Points on a hilly landscape, in no order, each with its height.
A ball rolls from a point to the lowest of its 2 nearest points, and stops where none of them is lower. Distance is the straight distance between rows; heights are no part of it.
j_111: [123 152 117 188 120 154 168  93 113 120 131 132  99 120  74 124 116  56
 164 121 176]  (h 3.76)
j_488: [144 162 148 118 184 137 152 148 220 143  89 131  83  89  88 109 107 123
 139 134 148]  (h 5.44)
j_104: [150 156 142  89 154 146 115  81 113 194 180 161 137 127 106  77 102  89
 144 167 140]  (h 3.13)
j_631: [159 112  85 106 116 123 150 116 101  82 187  92 140 136 180 111 134 149
  81 119 133]  (h 3.74)
j_769: [118 151 185 138 165 134 147 159 209 132  99 135  89  94  89 154 121 112
 166 123 138]  (h 5.21)
j_39: [ 90 125 112 151  71 124 143 132 110  65  82  92 119 101 163 180 133 137
  97 152  93]  (h 4.04)
j_842: [ 98 117 109 125 102 111 132  87  65 119 165 123 126 120 123 142 122 124
 112 185  85]  (h 5.51)
j_298: [ 93 122 196 152  99 109 139 154 127 123 116 118 110 128 133 215 155  90
 174 138 117]  (h 4.59)
j_206: [127 155  75 158 145  99 151 109 111  97  85 130 104 118 100 107 120 147
 116 148 142]  (h 4.99)
j_434: [130 184  89 179 139  85 126 112 110  96  40 132 121 125 121 121 128 178
 119 159 162]  (h 4.40)
j_205: [142 204 155 110 129 129 165 135 162 121 113 135  95 145 139 129  80 117
 114 176 171]  (h 5.89)
j_241: [ 85 136 199 143  88 108 100 160 119 153  63 141 135 146 133 209 146 128
 167 150 108]  (h 3.85)
j_168: [130 161 187 175 137  83 136 131 103 136 145 156 132 154  90 148 130  67
 173 161 172]  (h 3.64)
j_964: [141 138 144  49 134 159  93 125 146 176 135 144 144 137 167 120 110 183
 114 150  97]  (h 8.60)
j_556: [115 108 196 149 132  72 129 202 167 113 132 143 141 165 135 157 143 103
 144  83 133]  (h 3.00)
j_651: [131 170 144 104 110 121 131 174 174 104  57 113 131 113 173 140 105 148
  80 175 129]  (h 2.30)
j_834: [124 121 110 146 131 159 101  88 120 114 117 113 115 150 148 169 168 218
 148  89 134]  (h 5.25)
j_442: [162 134 106 109 147 158 130  96 110 156 160 123 130 103 112  92 123  81
 133 163 137]  (h 4.13)
j_916: [118  65 114  90 102 176 117 166 165 138 124  97 146  85 136 112 130  84
 101 111  72]  (h 6.07)
j_486: [114 135 122 146  70 192 154 140 164 110  67  86 115 102 137 164 122  96
 120 149 142]  (h 4.82)
j_972: [168 103  70  97 186 132 136  91 115 158 142 105 113  85 110  86 153 163
 137 126 108]  (h 4.92)
j_637: [135 152  59 149 135 159 133  48  77 143 115 120 104 172 136 108 130 165
 129 104 170]  (h 7.95)
j_961: [142 145 136  78 156 132 148 146 187 139 164 144 112 158 155  92  93 153
 105  77 149]  (h 1.92)
j_502: [ 93 129 119 167  71 158 109 150 146 128  40 131 145 145 130 148 123 144
 133 100 146]  (h 2.98)
j_60: [107  94 173 135  97 150 132 158 151 129 169 128 135 146 146 141 124  65
 132  65 128]  (h 1.93)
j_243: [198 136  99 132 178 134 141 113 124 140 142 105 134  87  95  87 153  87
 135 167 165]  (h 4.84)
j_846: [105 132 148  68 132 162 101 127 154 164 134 162 116 147 143 130  99 176
 124 108  89]  (h 8.84)
j_656: [ 96 122 144 161  85 164 155 103 113  98 180 121  97 159 139 179 123 124
 145  74 147]  (h 4.01)
j_514: [169 140 110 159 191  99 144 113 138 103 144 121 107 132 103 119 162 162
 154 110 177]  (h 6.72)
j_807: [148 116 127 114 120 159 133 155 172 132 149 122 142 151 148  95 114  94
 107  89 153]  (h 0.92)
j_674: [101 101  93 156 112  91 149 115  62  92 170 141 117 152 111 110 107 116
 105  88 111]  (h 6.31)
j_553: [153 156 181  74 139 124  92 137 138 164 144 140 159 133 151 141 122 148
 126 208 121]  (h 8.27)
j_701: [142 106 137 180  97 159  81 118  98 117 112 111 169 141 137 182 189 154
 164 126 152]  (h 5.26)
j_906: [ 96 119 150  99 165 154 132  80 142 139 184 144  73  92 105 150 125 157
 168 103  77]  (h 7.19)
j_952: [129 115  53 139 132  79 126 147 128  82  85 104 150 107 164  83 138 187
  77 100 123]  (h 3.67)
j_978: [ 98 137 201 163  91 147 137  98 103 133 190 139 119 164 140 195 134  92
 180  97 160]  (h 3.42)
j_242: [121 124 132  70 146 128 125 143 135 164 121 148 120  80 106 105 103 124
 121 172  68]  (h 5.35)
j_915: [ 87 134  94 146  58 185 140 100  89 133 108 139 108 156 125 126  83  97
 110 101 136]  (h 8.49)
j_959: [170 144 116 138 177 115 127  69  91 135 199 124 124 154 123 120 161 160
 156 133 173]  (h 7.14)
j_879: [104 147 192 132 108 142 124  95 107 151 204 162 126 176 139 153 104  97
 158 113 147]  (h 2.85)
j_703: [140 126 165  84 158 102 104 110 114 154 188 138 142 111 124 145 144 164
 144 196  93]  (h 7.96)
j_88: [102 101 114  94 144 175 131  90 133 159 170 148  92 101 108  96 105 124
 137  76  86]  (h 6.73)
j_142: [123 199 168 115 143  81 150 135 150 104 120 147 100 149 132 152  95 159
 120 186 139]  (h 6.08)
j_970: [161 142 183 162 149  85 142 164 127 112 144 125 147 122 107 151 154  61
 152 176 158]  (h 4.06)
j_81: [125 156 173 108 141 142 118 102 126 167 183 171 131 156 125 114  98  99
 147 131 144]  (h 2.02)
j_393: [120 153  90 101 148 103 156 107 123 120 127 143  91 124 110 101  95 158
 112 140 114]  (h 5.53)
j_350: [167 118  71 112 193 174 151  77 150 165 131  89  94 107 117  81 154 131
 141  88 150]  (h 3.86)
j_660: [132  92 131 152 144 109 111 152 117 130 142 144 148 121  93 118 148  99
 145 106 114]  (h 5.15)
j_760: [165 118 138 178 148 143  87 135 140 116  95 111 152 124 112 155 195 164
 167 123 168]  (h 5.95)
j_919: [105 124 160  82 133  84 115 180 143 154  89 164 138 120 117 127 100 132
 115 159  65]  (h 4.60)
j_36: [102  95 167 125 137  61 112 199 154 117 128 158 150 161 129 136 134 142
 125  78  93]  (h 3.35)
j_139: [171 115  80  94 184 146 167 124 190 142 146  82 108 119 143  70 134 135
 113  78 155]  (h 2.97)
j_851: [128 132 135 119 108 131 134 162 165  74  99  91 128 111 176 170 144 167
  99 141 117]  (h 3.10)
j_624: [159 121  82  85 153 126 158 157 191 116 114  83 126 118 165  79 120 158
  81 108 139]  (h 2.23)
j_262: [109 111  76  99 120 166 128 114 131 163 118 148 113 132 112  67  85 119
 103  88 103]  (h 6.21)
j_586: [141 122  65  75 159 124 147  86 106 152 130 108  98  85 125  96 120 180
 116 153  89]  (h 5.65)
j_707: [144 124 167 174 111 164 106 102  99 133 170 127 147 145 123 179 171 116
 183 122 171]  (h 4.30)
j_265: [107 138 152 146 114 100 101 143 109 123  92 151 146 146 128 160 137 153
 138 146 110]  (h 2.56)
j_504: [160 121  88 142 164 123 120 102 129  95 108  87 122 121 157 143 187 221
 129 112 140]  (h 5.93)
j_790: [106 106 185  89 157 108 119 132 136 138 181 141 115 102 122 170 146 145
 157 134  60]  (h 7.60)
j_204: [121 176 152 166 132 132 145  77 103 131 155 143 101 135  90 152 117  98
 169 171 164]  (h 2.86)
j_507: [196 130 131 167 170 135 111 129 138 117 132 106 149 134 120 128 186 139
 156 129 192]  (h 6.36)
j_849: [ 97 140 135 177  73 156 152 149 144 118  45 113 115 105 104 171 126  96
 147 145 146]  (h 4.10)
j_619: [ 87 101 145 149  86 133 136 116  71 153 156 145 127 142 109 131 109  27
 140 112 112]  (h 8.89)
j_848: [125 116 113 140  98 162  84 153 154 132  46 114 162 117 145 134 146 158
 119 125 128]  (h 1.55)
j_444: [188 100 116  90 155 107 109 155 113 160 170 139 186 121 129  66 142 116
 119 140 132]  (h 6.16)
j_928: [147 146 109  93 138 146 128 162 202 132  56  98 132 120 165  98 112 164
  85 131 144]  (h 1.21)
j_829: [124 160 124 112 121 105 149 155 160  98 116 140 118 175 166 112  88 168
  86 102 149]  (h 2.58)
j_981: [119  60  86 153 144 102 106 140 103 118 137 138 149 121  89  95 152 141
 132  72  94]  (h 5.11)
j_214: [108 134  70 164  93 184 134  72  96 127 112 131 103 162 119 118 115 133
 131  84 163]  (h 8.25)
j_210: [110 107 111  83 102 124 135 148 114 151 145 157 141 142 135  75  71  95
  80 108  92]  (h 6.62)
j_295: [ 86 116  87 161  87 111 138 102  68  71 110 106 119 102 133 161 134 132
 104 158  88]  (h 4.76)
j_954: [115  94 118 131  93 187 133 161 194 117  78  77 124  85 129 142 131  88
 118 126 114]  (h 5.43)
j_441: [ 72  93 131 151  81 155 113 118  85 154 138 155 127 157 109 135 105  89
 133  69 102]  (h 8.73)
j_272: [ 93  90 153  79 119 154 124 147 140 162 130 132 118  78 119 130 115  77
 125 134  48]  (h 6.05)
j_90: [147 134 104  99  94 153  98 118 103 128 111 105 169 123 185 126 135 146
  89 175 120]  (h 7.48)
j_588: [158 148 103  98 106 104  98 148  99 138  90 130 192 123 175  83 118 137
  73 185 127]  (h 7.03)
j_806: [123 128 113 172 141 140 127 112 109 147 116 156 120 114  61 103 125  70
 160 112 144]  (h 4.42)
j_632: [128 133 119 127 110  86 136 150 117  84 144 132 145 162 169 118 111 155
  83 113 129]  (h 3.05)
j_130: [174  76 136 109 157 138  96 150 126 150 181 128 175 106 122  94 162 101
 139 111 117]  (h 5.74)
j_224: [108 127 120 112 123 142 132  78  89 146 169 132 106 105 102 133 110  98
 135 184  93]  (h 5.05)
j_738: [ 92 105 154 178  93 127 112  91  47 159 158 143 140 144  96 161 146  52
 176 139 127]  (h 9.05)
j_565: [163 139 162 141 141  87 156 178 146  98 151 126 141 131 125 120 127  59
 114 147 155]  (h 4.32)
j_538: [126 101  78 139 125 119  87 151 157 110  63 106 166 117 159 103 154 193
  96  93 124]  (h 3.01)
j_363: [168 145 123 115 151  90 176 169 159  92 146 112 127 114 126  96 112  90
  95 152 150]  (h 4.52)
j_550: [120 117 140  85 149  68 112 174 147 129 124 159 143 127 132 115 116 187
 113 125  80]  (h 3.96)
j_702: [130 108 190 143  97 110 119 193 137 120 143 125 167 167 162 165 150  76
 134 104 145]  (h 2.59)
j_406: [110 138 136 148 100 144 136 109 119  90 150 121 109 167 151 182 132 175
 135 103 145]  (h 4.51)
j_626: [181 121  69 116 135 105 111 137  95 142 106 127 183 123 143  51 133 127
  92 151 146]  (h 6.63)
j_987: [154 183 153 121 137 150 151 153 186 142  88 133 110 120 116 112  93  87
 122 162 177]  (h 5.71)
j_866: [141 144  67 149 140 128 131  34  63 123 155 110 108 152 131 121 146 172
 130 142 159]  (h 7.62)
j_958: [111  69  91 114 140  83 108 156 124 125 121 148 145 109 104  97 135 179
 119  88  62]  (h 4.64)
j_186: [115 172 130 173 115  82  95 146 115 110  34 152 154 134 127 144 134 172
 127 160 145]  (h 3.68)
j_983: [109 149 204 148 135 125 154 147 169 120 126 130  90 110 110 192 136 101
 172 135 133]  (h 4.96)
j_315: [ 89  87 127 139 115  86 131  97  56  98 203 129 124 144 123 156 134 140
 121 120  81]  (h 6.01)

Two balls start at each pair of points below. Name the first point that both come to, or write -.
j_393 / j_205 | j_265
j_916 / j_441 | -
j_504 / j_760 | j_978
j_915 / j_295 | -

For each start below, name the point where the ball stops.
j_972 | j_928
j_619 | j_81
j_987 | j_265
j_631 | j_807
